Points, in no order, along strands that fork and pass close to each other.
In the rows, zero is written as 128.
Points whose rows are less than 83.3 apart are linked; no others are. Some points are linked to none.
volig: 111 143  78  62  99 138 156 150  98  64 127 113 155 133 125 144 113 148  80 162 165 106 136
mokom: 133 145 156  87 120 126 132 153 113 115 108 131 155 124 149 153 130 123 136 100 108  80 164
fimu: 138  96  95 148 106 135 110  97  96 114 131 121 122 135 151 128 154 117 106 141 137 112 120
Rered: 129 159 150 160 175 109 152 141 155 148 145 160  88 128 124 122 105 167 194 150 132 139  99
bugef: 120 112 156 154 146 141 139 125 146 168 127 138 101 119  89 122 115 146 152 104 122 145 105
redi: 152 115 117 133 140 151  89  94 139 122  94 144 142 106 175 124 156 168 140 110 172 128 129
vizi: 118 127 132 110 139 151 142 143 135  75  92 154 135 105 121 155 111 146 185 148 112 110 143
mibi: 136 122 111 136 125 144 119 123 108  86 113 145 118 109 146 150 124 164 150 150 150 110 136
kemuf: 127  91 129 150 121 130 103  87 143 158 119 147 125 124 160  94 166 109  93  93 124 136 126
pap: 106  95 121 143 107 126 103 127 122 146 154 139 110 151 136 110 127  83  98  81 113 139 138
rop:  91 156 154 123  92  83 142 192 112 149 179 138  97 167 116 110  88  78 114 111 115 147  97
paf: 152 147 147 131 137 132 131 123 114 117 100 129 128 104 125 163 152 156 178 141 117  88 143
diz: 131 159 111 135 108  99 104 132  97 124 159  99 111 145 199 135 137  84 111 152 128 120 108
beve: 129 162 148  88  82  89 117 140 132 157 128 126 156 160 154  92 147 107  92 130 135  97 145
Vefir: 151 131 123 134 131 131 144  81 164 157 103 110 141 135  96 108 141 166 103 141 151 118 123
Nagob: 177 183 147 172 165  99 128 129 140 192 137 112 110 127 106 123 133 174 172 159 157 126  84
tuvog: 114 189 119 154 163  85 166 163 154 134 191 122  77 171 141 134 105 112 132 121 118 161  90
gubur: 105  84 113 113 134 173 135 112 161  93  92 115 175 101 101 107 143 107  94 145 123 159 148
nol: 162 139 127 136 141 147 110 122 143 147 139 130 135 141 159 131 143 132  92  50 125 109 166
nak: 168 134 126 112 125 134 123 126 118 133 132 116 164 131 137 147 152 128  77  70 124 110 169
nafun: 116 147 145 113 108  99 117 113 159 175 120 131 137 146 165  86 156  93  95 124 131 108 128
Mafe: 153  80 120 179 131 144 108 102 119 152 127 122 128 110 110 124 153 150 124  98 124 155 121
duz:  72  82 141 110 100 136 134 103 152 138  83 124 152  81 100  94 157  80 129 170 102 124 123
Des:  84 117 128  85 120 162 144 143 150  65  65 137 170  85 131 133 132 137 134 160 124 123 147
davek: 125 195 118 141 134  86 131 153 120 121 175 104  98 146 173 140 126  98 120 157 121 122 106
depu: 133 147 131 126 125 139 108 126 131 118 104 141 123 123 179 120 151 136 134 129 127  98 143
Vuti: 150 156 153 111 150 137 137 130 127 132  91 135 154 113 134 156 141 136 150 115 108  78 159
detar: 158 159 131 155 153 130 122 133 146 149 154 123 106 153 177 129 138 124 100  66 125 138 132
Mabar: 179 189 130 149 152 115 125 110 144 178 119 116 138 129 116 132 151 192 154 158 164 105 105
pinok: 105  91 127 107 141 190 141 101 200 117  95  91 174  91  85  87 137 114  85 156 118 159 140
Sura: 136 173 134 108 135 119 144 138 139 125 128 140 116 149 133 149 119 147 150 142 140  77 144
busa: 174 142 134 183 161 119 112 136 108 148 145 126 106 123 123 153 140 143 151 109 120 133  96
Piva: 140 140  95 129  98 130 112 100 102 101 145 112 118 138 197 133 140 118  98 149 147 103 113
mokem:  93 108 148 150 117 114 149 149 136 158 142 152  89 151 101 109 109  91 117 107 104 140 105
Lasa: 122 138 152 163 123 118 154 161  97 156 157 116  87 155  97 141 114  93 118 132 107 156  66
rago: 114 141 125 111 118 129 137 116 136  99  92 146 134 114 136 116 142 138 152 192 149  85 119
Ger: 120 123 120  49 103 146 121 163 131  69 130 118 195 134 115 124  97 131  73 111 138 153 170
Mogo: 112 113 166  93 123 149 142 140 158 104  74 130 177  99 114 136 143 106 127 125  87 128 167
nuki: 172 171 128 124 143 124 142 110 141 147 115 128 127 134 120 127 140 166 142 150 152  83 131
zun: 141 138 103  69  84 125 125 131  66  93 156  95 152 150 123 161 121 118  99 137 153 106 149
Tet: 165 134 119 129 160 148 100 103 163 132  93 149 156 109 146 116 134 199 160 122 179 138 134
vaf:  74  93 101  68  96 149 108 157 133  72 146 125 189 131  93  91 105  93  93 141 128 182 165
dobe: 121 173 122 147 159  97 130 157 159 122 181 137  90 172 171 129 113 118 115 103 124 148 126
vitu: 144 125 136 173 142 121  85  88 124 160 113 129 124  98 183 104 175 142 151 133 133 135  91
tola: 133 180 151 175 161 101 161 164 131 141 177 123  79 145 134 151 128 114 142 124 117 152  82
mosis:  98 115 144  79 140 179 147 125 203 126  96 101 195 113  88  81 118 105  84 139 115 169 166
gesam:  86  83 111 134 122 124 144 116 141 145 136 153 111 140  85 103 116  93 120 132 116 153 120
teve: 132 140 104 138 140 125 114 124 109 101 142 133  89 137 149 152 107 150 173 161 143 113 116
Mades: 128 143 156 168 156 112  93 121 149 170 123 130 105 100 191 107 164 135 169 138 117 143  93
pemup:  92 107 145 147 163 118 130 138 136 147 126 162  76  96 135 117 110 157 221 142 119 156  93
zire: 142 195 133 161 147  83 145 172 100 129 167 103  88 135 148 158 130 106 137 146 109 134  92
Kame:  94 124 151 111 142 157 133 132 148  80  63 152 151  87 135 132 141 155 177 161 121 113 144
kur: 148 104 112 134 132 132 161 128 130 142 138 109 139 136  42 141 111 137 102 105 123 137 133
Buniv:  99 105 117 119  85 110  99 135  98 118 164 135 125 156 160 123 107  84 103 103 114 130 145
Rudo: 126 162 120  83 115 120 149 145 128  88 131 133 143 155 143 141  95 142 121 149 163  85 148
kapil: 131  99  92 151 123 120 125  80 106 124 132 132 108 122  94 125 120 150 147 189 151 128  95
bika: 137 142 132  71  79 124 106 143  90 115 125 120 173 144 170 131 158 104  92 112 136  86 163
Nimo: 161  88 115 159 131 151  90  86 124 135 101 127 141  97 146 138 157 159 135  94 130 143 133
Rem: 144 117 150 159 165 122 118 115 151 167 120 149 114 125  99 120 108 169 175 115 148 152 112
Melir:  92 101 160  91 138 147 136 120 167 130  80 136 149  97 126 118 136 103 138  99  93 124 170
mifi: 125 126 153 112 113 124 109 148 116 119 119 130 146 123 163 136 135  91 133  87 100 104 166
laviz: 144 127  99 151 135 119 110 112  97 125 143 132 107 134 120 133 120 172 180 187 158 124  98
labo: 113 113 165 109 135 134 149 139 147 109  80 127 167  89  92 147 137 120 163 144  91 114 157
pudir: 140 168 131 148 169 108 135 141 180 149 151 138 105 162 172 109 123 138 109  97 140 125 131
Sigu: 156  93  91 161 123 122 109  86 110 134 134 122 116 117  72 114 130 145 133 155 135 154  95
Bul: 106 104 118 103  92 135 124 106 135 112 102 130 156 115 146 109 148 103 102 148 127 112 148
zud: 153 137 117 148 154 116 135 136 144 125 160 140  94 160 123 144  93 150 129  98 125 138 142
Gaker: 133 113 123 120 127 153 114 108 142  94  89 148 151 111 169 125 141 149 118 110 145 118 141
vidol: 151 142 101  65  99 132 149 136  72  92 130  98 161 147 112 159 121 142  98 168 155  82 139
Bisu: 137 111 109 155 110 125 146 113 117 167 148 118 111 154  94 120 125 119  94 125 133 137  96
Mek: 125 133 104  94  85  99  99 132  76  99 174 115 124 168 160 131  97  99  92 121 136 134 145
bar: 124 107 131 142 145 128 162 134 142 147 129 141 105 137  62 133 107 147 135 103 119 149 122
tulo:  81  90 150 119 126 141 131 107 156 160  77 138 122  93 118  89 150  99 161 159 120 123 126
nen: 109 100 134 117 134 149 140 111 128 107  81 113 160  77  69 136 132 131 144 163  96 134 145
dez: 146  92  79 124 107 141 121  94 114 105 135 116 141 131 110 132 144 125  78 145 144 139 132
nabuz:  88 115  99  67  96 145 121 169 121  56 142 131 172 149 116 117  88 126  89 126 148 163 168
Doke:  80 123 148 122 103  97 136 156 133 156 161 141 109 166 110 101  85  86 113  92 116 138 117
gitak: 142 147 152 164 137 109 118 116 134 163 113 123 109 104 145 129 152 141 181 159 115 123 102
nuzen: 153 187 133 173 150  96 148 132 125 173 150 110 101 132 110 129 132 153 148 175 139 137  73
temo: 140 151  96  88  89 116 114 141  59 103 165  93 131 153 154 172  88 107 104 119 141 103 160
pek: 100 138 176 150 171 117 142 141 167 175 121 155  87 106 108 105 110 153 204 133 116 150 101
Pegef: 141 135 151 163 116 114 154 126 136 191 139 110 113 154 111 120 151 115  84 109 131 137  83
dafo: 115 137 114  98 130 153 140 151 105  68 112 143 131 114 148 168 116 143 156 147 128  94 154
Norag: 152 112 102 103 114 129 151 131 101 121 154 113 144 144  74 139  92 129  83 111 130 131 151
Vokur: 158 137 129 143 162 137 109 110 153 139 123 150 127 130 130 119 111 196 168 113 167 146 138
Tov: 111 114 146 147 147 124 124 159 124 126 144 151  93 133 153 144 117  99 159 102  87 133 131
Tiba: 106 124 167 163 135 124 168 143 128 179 128 143  79 115  84 134 116 125 163 111 113 163  79
Liget:  94  90 115  95 111 164 127 136 147  71 120 116 180 120  91 104 111  99  97 125 110 168 168
Balab: 123 124 169 177 132 142 164 156 111 162 139 119  73 142  84 146 119 111 152 129 118 158  55
dipe: 114 122 161 129 140 132 122 156 120 137 119 156 123 119 140 135 128 110 150  84  93 121 156
Tili: 129 164 143  76  81  96 101 145 104 130 152 111 152 160 170 105 141 101  92 110 131 100 167
gupe: 126  87  98 151 145 151 121 120 134 121 141 147 119 128 112 145 106 145 127  98 124 153 144
vop: 162 144 125  77 104 151 130 127 117 112 128 103 197 132 133 141 149 126  66  95 137 110 182
gal: 137 149 135 161 162 128 138 124 163 150 133 151  94 154 135 117 113 158 134  97 131 137 133
sovib: 142 176 135 158 159  97 146 152 131 143 165 127  94 138 110 131 103 167 179 176 141 133  84
rino: 150 122  82 123 131 136 135 120 115 100 161 126 120 159  99 150  90 147 102 122 150 122 150
dalof: 152  78  99 166 131 140 122  96 120 145 124 107 137  97  70 139 147 151 130 126 129 164 106
favug: 140 158 132 146 154 126 112 138 128 117 120 145 112 121 193 149 148 144 170 126 128 112 119
dataz: 112 154 101  52  88 137 145 151 115  78 146 128 148 151 148 141  83 147  94 133 175 107 149
Zalil: 136 130 119  51  98 139 125 152  97  86 129  93 208 131 113 138 133 119  80 108 131 131 173
bop: 101 149 158 148 103  83 153 172 100 154 176 118  93 169 120 124 119  61 109 126 110 156  76
sutev: 159 145 100 138 154 142 135 128 106 115 176 134  93 151 125 164  90 139 132 105 135 131 149
Sefi:  89  96 127 138 132 119 118  96 150 157  98 147 104 107 129  89 142 127 165 160 137 128 110
Mag:  91  97 113 128 138 127 139 110 142 117 114 155 110 124 111 101 123 117 140 159 135 137 125
Pase: 136 146 144 150 151 125 121 149 115 115 145 139  86 126 173 150 118 114 150 128 106 126 121
vum: 121 112 134  94  80 119 104 134  91 112 118 132 163 127 177 137 151  94 114 104 103  97 174
Niv: 145 105 141 166 131 130  86 100 123 164 128 126 115 111 182 109 169 125 114  95 115 129 114
Daza: 102  65 127 146 114 136 104 115 135 140 127 146 132 124 147  98 141  84  88  88 119 141 145
Deri: 147 119 155 144 146 121 131 114 119 150  96 121 138  95  95 152 132 157 164 136 120 114 119
Koral:  88  77 147 124 131 159 136 105 153 123  85  98 156  67  69 120 150  89 137 171  91 153 128
lugof: 171  84  86 137 121 150 116  91  97 102 111 103 159 102 101 150 150 138 110 134 134 122 130
pubur: 142  95 110 176 122 128 126 102  99 154 141 111  97 131 101 132 135 123 112 138 126 145  76

Follow the links from the first point to the second, and from the first to the third. Name the last point that the two ways share.
Balab / nafun / Bisu: redi
Vuti / rino / Pegef: redi
favug / kur / Doke: bugef
Piva / Gaker / nabuz: pudir
sutev / bop / kapil: bugef
laviz / nol / tuvog: pudir
Nimo / nafun / Vuti: mifi

A fork is a point with three links. Follow the links from the first point to the second and name the forks in between, in order.
Pegef / Kame: Sigu
gesam / mokom: bugef, redi, mifi
teve / vum: Sigu, redi, mifi
Deri / sutev: mifi, redi, bugef
Lasa / kapil: bugef, redi, Sigu
Mafe / labo: redi, bugef

Name the points in between on the shortest way along the links from the first point to the second, in order.
gitak / zun: Mades, vitu, Niv, kemuf, Daza, pap, Buniv, Mek, temo
Gaker / Koral: redi, Tet, Vokur, Rem, bugef, Tiba, Balab, Lasa, bop, rop, Doke, mokem, gesam, Mag, Sefi, tulo, duz
pudir / pinok: detar, nol, nak, vop, Zalil, Ger, nabuz, vaf, Liget, gubur
kapil / sutev: Sigu, dalof, Mafe, Nimo, redi, Tet, Vokur, Rem, bugef, bar, kur, Norag, rino
